Each row is a point on a landscape with many valleys, with its height.
A ball rolls from a point to the lowest of its 2 nearest points, and stops where none of them is lower. Distance is the straight distance between rows; heights are no part of it.
Dufiv height 64.2: [ -5  -2 -18 -14  -2  -4  -9 -22  -2   0 -15   9 -17  13  16 -16  13  -3
  -9   8  -4   4  -3 -22]
rok height 38.7: [-18   8  19 -13  -6  12  20  37   2  18  -2   7 -12 -11   0  -1   0   2
  -2   4  -8   0   3   0]
Menaz height 7.0: [  6  -7 -26 -20   3 -10   3 -21   1 -21  -9  -2  19  19  -7 -22 -13  -2
 -12  -7  15   3  16 -14]
Dage height 20.6: [ 15  31   9  19   1   1 -20   0  18  21   0   7 -12 -14  -2 -14 -17 -10
   6  -1   7  21  10 -13]
Zov height 54.7: [ -4  12  17   7   2   7  10   4  -1   4   0  -8 -22  -2  14  32  -2   3
   2   5 -21 -11 -32  21]
bisub height 35.3: [ -5 -33 -10  -7 -21  -2  -8  16  -4 -11   4  21  21   6 -23  -5   4 -10
   0  -9  -4   9  14  -2]
mavug height 39.2: [-16  -4   0 -18  -7  15   5  28 -23   0  -8  -6   5  -6   6  10  11   5
  -8   6  -5  -5 -20   6]
fozup height 41.2: [  5 -14  12  29   2 -13  15 -12  14  12  19  -7  13 -25   1 -15  -7  14
  10  -9 -19  11  -2  18]
dud height 48.6: [  9  -3 -13  -5  18  -9  -3 -32   0 -19  -7   6 -23  23   9   2  -4   1
  -6 -15  14  -8   0  -5]
poro height 41.5: [ -5 -10  -8  14 -12 -13   6  -8  -3 -10   4 -11   0 -22  -4 -12  -9   4
  -7  -2  -1  -4  12   9]
buzo height 56.2: [-14  15  23  10   4   8  18  14   4  13  14 -19 -18 -17  20  22  -6   4
   8   6 -30  -7 -21  24]
vuge height 66.2: [ -4  25   2  -3   6  12  -9   9   1  11   6 -11 -23 -32   6   1  -7  16
   2  -8   0  10   3  16]
ziz height 43.5: [  1  -8  -4   8  20 -22  27 -14  -7 -13   2   3   3   3   0  -6  10   1
   1 -10  -2  -2  11 -12]
bez height 50.5: [  7   7  -3  18  -5   1  -6 -16   4   2  -1   1 -16 -10   4  -5 -11   1
  -3  -3  -1   4 -22   7]
Mena height 61.6: [  7 -31  -8  18   7 -21  17   1  -2 -29   0  -4   0  -2  -8  12   1   2
  10 -10 -12  -7   5  21]
bog height 34.3: [ -9 -17  -2  -7 -11  12  -8  21  -9  -5 -13  13 -19   4  -1  -1  12 -14
  -4  -3 -10  -5  11   2]
resek height 14.9: [  4 -26  12  -7 -16   8   2   4  -8 -22  -8  -3 -23  18  26  31   4   0
  -4  17  -6 -17 -11  16]
Bib height 33.0: [-10  22  22   4  14   6   1   9   1  34  -2  -4 -11  -8   3  13   4  -5
  11   7  -4  -3 -18   7]
zazad height 24.9: [ -6   5  -1 -28 -12  17 -23   8  -4  -2 -19   5  -3  21   2 -10  -6  -1
 -18   6  16 -10  -5 -11]
sug height 61.3: [ -2 -21 -15 -12   4  -5   0 -17 -10 -17 -11  10  -3  21  17  -6  22   4
  -2  -5  -2   9  -6 -15]
Farak height 14.7: [ 17  13  11  26  10 -10  -7 -11  19  25   4   5   7  -9  -8 -18  -7  -4
  12  -6   0  16   7  -5]
livat height 55.8: [  8  -4  -4  -3   9   2   1 -11  -3 -11  -4   7 -19  19   4  17  11  -4
   0  -5   5  -9 -15   8]
subev height 57.6: [ 12  12 -21 -21  21  -7 -24 -16   4   7 -16  11   3  19  -7 -18   6 -17
 -10  -7   4  -3  -4 -18]
Moko height 42.9: [  2 -35 -21 -12 -24   0  -9 -11  -4 -15 -21  -4   1  17  16  -4  -5   6
 -14  15   7  -2  15  -4]
Zogi height 60.9: [ -3  -5 -12   3   6   1 -14  -1  -3  12   5   2  17 -12  -6 -18   9  11
   3  -8  -3  12 -10   9]
lenol height 53.5: [ -4  22   1  13  23 -11   0 -17 -10  -3  11 -11 -12  -8  10  22   3   1
   7  -6   6  -2 -17   7]
duler height 26.7: [  2  35   7  11  -9  -2 -29   2   6  20 -15  -3 -12 -10   1   2 -15 -11
  -1   4   6  14 -17  -7]
goza height 59.5: [  5 -10 -16  -9   7   0 -21  -7  -5   5  -9  11  13   9 -13 -13   9   2
  -3  -6   3   1  -7  -4]
Vogi height 14.3: [ -9  30  19  -2 -12   4 -12  16  20  40  -2  -4   5 -15  -7 -17 -14  -1
   2  10   1   8  31  -8]
buvo height 25.3: [  1 -22   0  -8 -16  10  -3  14  -5  -6 -23   8 -24  23   9  18   7 -10
  -4   9 -10  -6   1  14]
gira height 15.2: [-10  15   9 -22 -14  23 -11  24   4   2 -16   6 -12   4   5  -1 -16   5
 -24  -2  17  -6  -7   7]
gobu height 39.6: [  0  -2  23  30  -9  -9   3  -2   9  14  21  -6   7 -27   0 -16  -8  12
   9   2  -4   7  17  18]
zeret height 52.7: [  2  12   8  -2 -11  16  -2  -6   9   6  -3   3 -21  -3  10  10 -12   1
  -6   8 -12   4 -31  12]
Sifa height 62.6: [ 11 -35  -3  12   1 -17  24  -6   8 -19  -4   3  18   4 -20  -8  -3   6
   9 -16 -16   2  -2  10]
bep height 69.5: [ -3  40   8   2   6   5  -8  14  -1   0  -2  -6 -30 -24  16  12 -12  14
   1 -16  16   7   9   8]
Tuv height 63.3: [  1 -47 -18  -4 -19 -26   9 -11  -5 -22 -23   6  23  14   1  -6   7   1
   5  -5  -7  12   6 -13]
Tov height 28.9: [  2  -1  21   8 -10  11  22  17  14  -2  22   4  16 -10 -16   8 -10  -3
  -1  15  -6  -9  -6   5]
gena height 36.9: [-13 -19   7  16 -12  -7   1   6  -1   9  18  -3  11 -26 -18 -17  -7   6
   2 -10  -2   0  22  12]
punat height 46.6: [ -1   2  -2  18  19 -18  17  -2  -7  -3  13  -6  17   0  -5  -8  13 -11
   3   4   5   1  15 -12]
vel height 36.5: [  4 -13  -9  -1   4   3  13  18 -13 -22   9  11   5  12  -8   7  21 -17
  -2   0  -2  -3  13 -13]
Peli height 57.9: [ -5   1  18  13  15   6   9   9   0  12  19 -19  -7 -14   4   3   5   5
  12  -1 -18  -7   3  23]
pofov height 27.3: [ 11 -42  -1   1 -16 -13   0   1  -9 -48  -8   6  13  14   4  18   3  -3
   8   8   5   1   6  14]
dipos height 39.1: [ -9 -15  -6  -3 -11   5   9  17 -17  -5   8 -11  13 -19   1   6   6   7
   2  11 -14  -1 -15  17]
nilu height 19.5: [ 12   5  -1  -1  16  19   2   6  14   6  11  13  12   6 -23   1   5  -6
  -2   2  -4  -6  -9  -2]
gidar height 42.0: [  0 -15  13  -4  -2  15   4  34   0  21  -4  11  12   4 -23   6  15 -12
   8   9 -14   0   6   5]
duzo height 37.5: [ -1  -9 -19 -18   4  12  -4  12  -7 -11  -2   3  11  20  -8  14  13  -5
  -4  12   0 -14   2 -10]
fiz height 58.4: [ -8  28   7 -13   5  14 -11 -12  -9   4   1   0 -22   6   6  27  -7   0
   2  -4  14 -17 -28   4]
galom height 45.3: [ -8  11  21  -2   8  24  13  20   6  25  30  -6   5  -9  -1 -10  15  13
   7  11  -5   3  16  -1]
Fuga height 10.8: [16  4 13 11 22 10 13 -2 16 20 23 10  9 10 -9 -3 17  1 14 -4 -6  2  5  2]
Vor height 26.9: [ -9  -2  -7   3 -12   0  -5   5   0  16  -6   2   4   0 -18  -9  -7 -17
  -5  -2   1  -6  22  -7]
zodef height 44.8: [  9  34   3  25  17 -18  -3 -21   2  17   9 -10  -3 -21  16   2   2   3
  18  -1   7  19   1 -13]
dafu height 25.6: [  4   2  11  -1  -5  25   4  17  15   5  14   6  -2  -9 -21  -1  -9  -3
  -3  -5 -12  -8  -5  17]
kan height 34.4: [  8 -11 -29 -17   9  -7  -1 -33   9 -17 -15   0 -12  12   5 -14  -3  17
 -10 -14  11   1  10  -6]
zof height 35.9: [-14  11  13  -4   0  16   2  19  -7  18  -4  -4  -6 -14   5  10   7  -8
   1   5  -5  -4 -13  -3]
Gares height 21.0: [  8 -18 -14  -8  -3  -7   5 -11 -13 -40  -5  -6  15  29   5  -5  -6  -1
 -16   1  23  -7   8  -6]
bir height 43.6: [-13   0  28  -1 -14  18   9  21  10  23  32  -1   9 -21  -2 -13   0  12
   7   5  -6   4  20   7]
momu height 41.3: [-19  -3  22   4 -23   4  20  25  -2   7  16   0 -12 -23   1  -9  -3   3
  -2   4 -13  -2  11   5]
gemud height 3.1: [-11  32  12 -23  -6  13  -5  33   9  12 -15  -2  -5 -20  -6  -5 -18  14
 -10  -6  18   5  -4  -1]
pura height 34.9: [ -3   3   0 -29  -3  21 -18  -6  -9  -3 -10   3 -14  27  25  11  -3   7
 -12  10  20 -11 -16  -7]
ripi height 22.2: [ -4  46  12 -12   8  10 -13  21  15  36  -7  -5   0 -22   0   0  -3   3
   7   3  11  12  14 -15]
vuzim height 31.6: [ -2  -8  -9 -26 -14  12 -14  12  -8 -21 -13   6   9  33   2   3  -2 -12
 -18  12  19 -11   7 -11]
Nop height 46.7: [  2  -5 -10   0  17 -27  29 -20  -1 -29 -11 -10  20   2   0 -11  -2   4
  -4 -14   2  -2  10 -14]
Tilu height 40.8: [-10 -28   8   6 -15  10  11  31  -8  10  10  -2  20 -15  -8   8  13   2
  13   6 -19   4   4  10]
nal height 48.5: [ -6  32   6 -24  -4  12 -30 -19  -7  -1  -4   2 -21  16  25  23 -12   7
   0   2  29 -11 -24  -7]
tezef height 32.6: [ -7 -21 -11  -2 -12 -13  -2   5   5   9   5   7  18  -7 -24 -18  -3  -5
   2 -14  -5   1  23 -13]
tuzi height 30.7: [ -4   5  23  16   3   5  11  20  -5   4  16 -12  25  -6 -16   6   3  -9
   4  20   0 -11   5   4]
zana height 27.7: [ 12  10  -5   0  17 -17   6 -26   8  -5  -4   3  17   0  -5 -26  -6   8
  -4 -14   8  16  -9 -20]
repe height 55.2: [ 10  26 -15 -14  12  -4 -38 -12   5   4 -13   6   0  23  -2  -6 -10 -12
 -10  -3  18  -2  -3 -13]
noge height 31.0: [  4 -35  -1  -1 -14 -19   7  17 -10 -38   3  12   5   5  -5  14  12 -14
   3   6  -5   6  13  -3]
zosav height 36.7: [  8  26  -7  10  23 -23   9 -32   4   6  -2  -3  11 -12   8 -15   7  12
  15 -10   6  24  -1 -23]
fege height 39.3: [ -6 -22 -15  -2 -26  -2   3  -9  -9 -13 -10  -3   3  12   5  -5   0   2
 -13  15  -3  -6 -10  -2]
Zer height 41.9: [  2  25  -9  -9  14   5   7  -8  -1  -1   8   0  -4   5  -6   2  -1 -13
  -9   8   9  -8   7 -18]
nafo height 47.8: [-11 -24 -27 -19 -34  -9 -12  -8  -7 -10 -11  -4  13  28   2 -12 -18 -10
 -11  13   7  -5  21 -17]
sal height 36.4: [ 14   9  -3   5  36 -15  19 -23   2 -10   4   2  -8   2   4   3   6  11
   9 -21  -2  -2  -3 -11]
Fetag height 63.0: [  9 -32  -8  -5 -10 -19  15 -16   6 -17 -22  17  22   8 -14 -19  -4   3
   2 -18  -8   9  -4  -8]
Pesam height 30.2: [  7  33  19  16   3   8 -17   6  11  38  -6  -6  -7  -7   0  13  -8  -1
  17   9   1   9 -20   1]
bom height 36.1: [  4 -20  -8   0 -17   7  12   3  -4 -28   2   3   0  -3  -1  10   3   4
  -4  14 -13  -4 -10   9]
kero height 38.2: [-11 -36  -5   0 -24   5  -4  25  -9   0  -1  20  -2  -6  -8  -6   9 -15
   0  -8 -13   5  14  -2]
botuv height 31.4: [  0  45   2   0   9  11   2   3   7  19   7  -6  -1 -16   3   8  -4  -1
  -3  11   5   0   9 -17]
didu height 46.9: [ -2  16   2  11  15 -10   9  -3  -4   9  10   2   4  14  -5   0   3 -21
  -1   9   5  -5  10 -21]
fas height 46.5: [  2  -6  -5  12 -12 -13   1 -26  -1 -14  -4  -5 -16 -13  12 -15   0   8
  -9  -2  -5   6  -3   8]
Zas height 59.4: [ 11 -32 -11  -8   5  -5   4  -6 -11 -24 -13   9  -6  24  14  12  21   7
   0  -1  -1   1  -2   3]
raf height 20.3: [  3   5 -21  -7  -5  -9   6 -18   3 -11  -1   5  22   6 -10 -23 -13  -3
  -9  -3   8  13  -2 -19]
fumuv height 19.8: [ -5   8  12   8 -19  -2   0  10  14  27   3  -7   3 -16 -18 -14 -18  -8
   2  10   1  -2  29  -5]
Karu height 62.3: [  1  -8   5  -2   4  16 -20 -19  -7  -5   0   5 -20  23  17  29   4   7
   9 -11   0 -12 -38  18]
nele height 61.4: [  2  35  -6  -3  12  -2 -18 -20  -3  -7   1 -14 -18  -4  14  32 -10   6
  12  -9  15 -11 -19  13]
neno height 42.7: [  4 -29  16  22  -4  -6  11  11  12   0  28  -8  26 -15  -5  -2  -2   8
  12  -5 -21  -2   3  33]
Dadin height 48.9: [  4  14   6  36  16 -25   1 -15  -4   7   3 -15   8 -16   4   7   2   1
   8   6   4   3  -8   8]
Bukal height 23.7: [ 16   2   2  11  34  -1  21 -12  14   7  16  -3  -2   5  -9  10   5   9
  11 -11  -9  -2   5   2]
Vuvur height 50.9: [  7  44 -18  -8  15  -1 -26  -8   4   3   2  -3  -2  11  -4   7  -8 -11
  -4   0  17  -3  -8 -17]
zunab height 68.0: [ -2  -1 -17 -11   3   7 -21 -23   0  17 -16   1 -31   8  13  -3   8   3
  -1   2  -6   2 -10  -5]
sok height 59.8: [  2 -17   3  21  12  -6  11   6  -8  -1   3 -11  -7   1   0   9  11  -6
   9  -9 -14  -6   2  21]
pobep height 62.9: [ -3  14  -4   2  11   8 -11   2  -5  16   8  -9   4 -24   4 -18   8  18
   5  -8   2  11   5   6]
pevi height 24.5: [  3 -28  -4   2 -13 -10  -3   1 -13 -45  -6 -10  22  22  12   7   0  -2
 -15  14  23  -3  10   3]

Call two points neighbours if one is among the 2 nearest of the other. Go from one point of each pair to the other, from neighbour to neighbour, staying as low as possible. Name the highest point that can't be avoided.
Menaz, resek -> kero
Vogi, Menaz -> duzo
Vogi, Farak -> mavug
Vogi, gemud -> ripi

Where does a ball stop that starts at each point below?
tuzi -> Fuga
Dufiv -> Menaz
bisub -> Vogi
Dadin -> Menaz
momu -> Farak
vel -> Menaz
Karu -> Menaz
mavug -> Farak
Mena -> gena
zeret -> gena
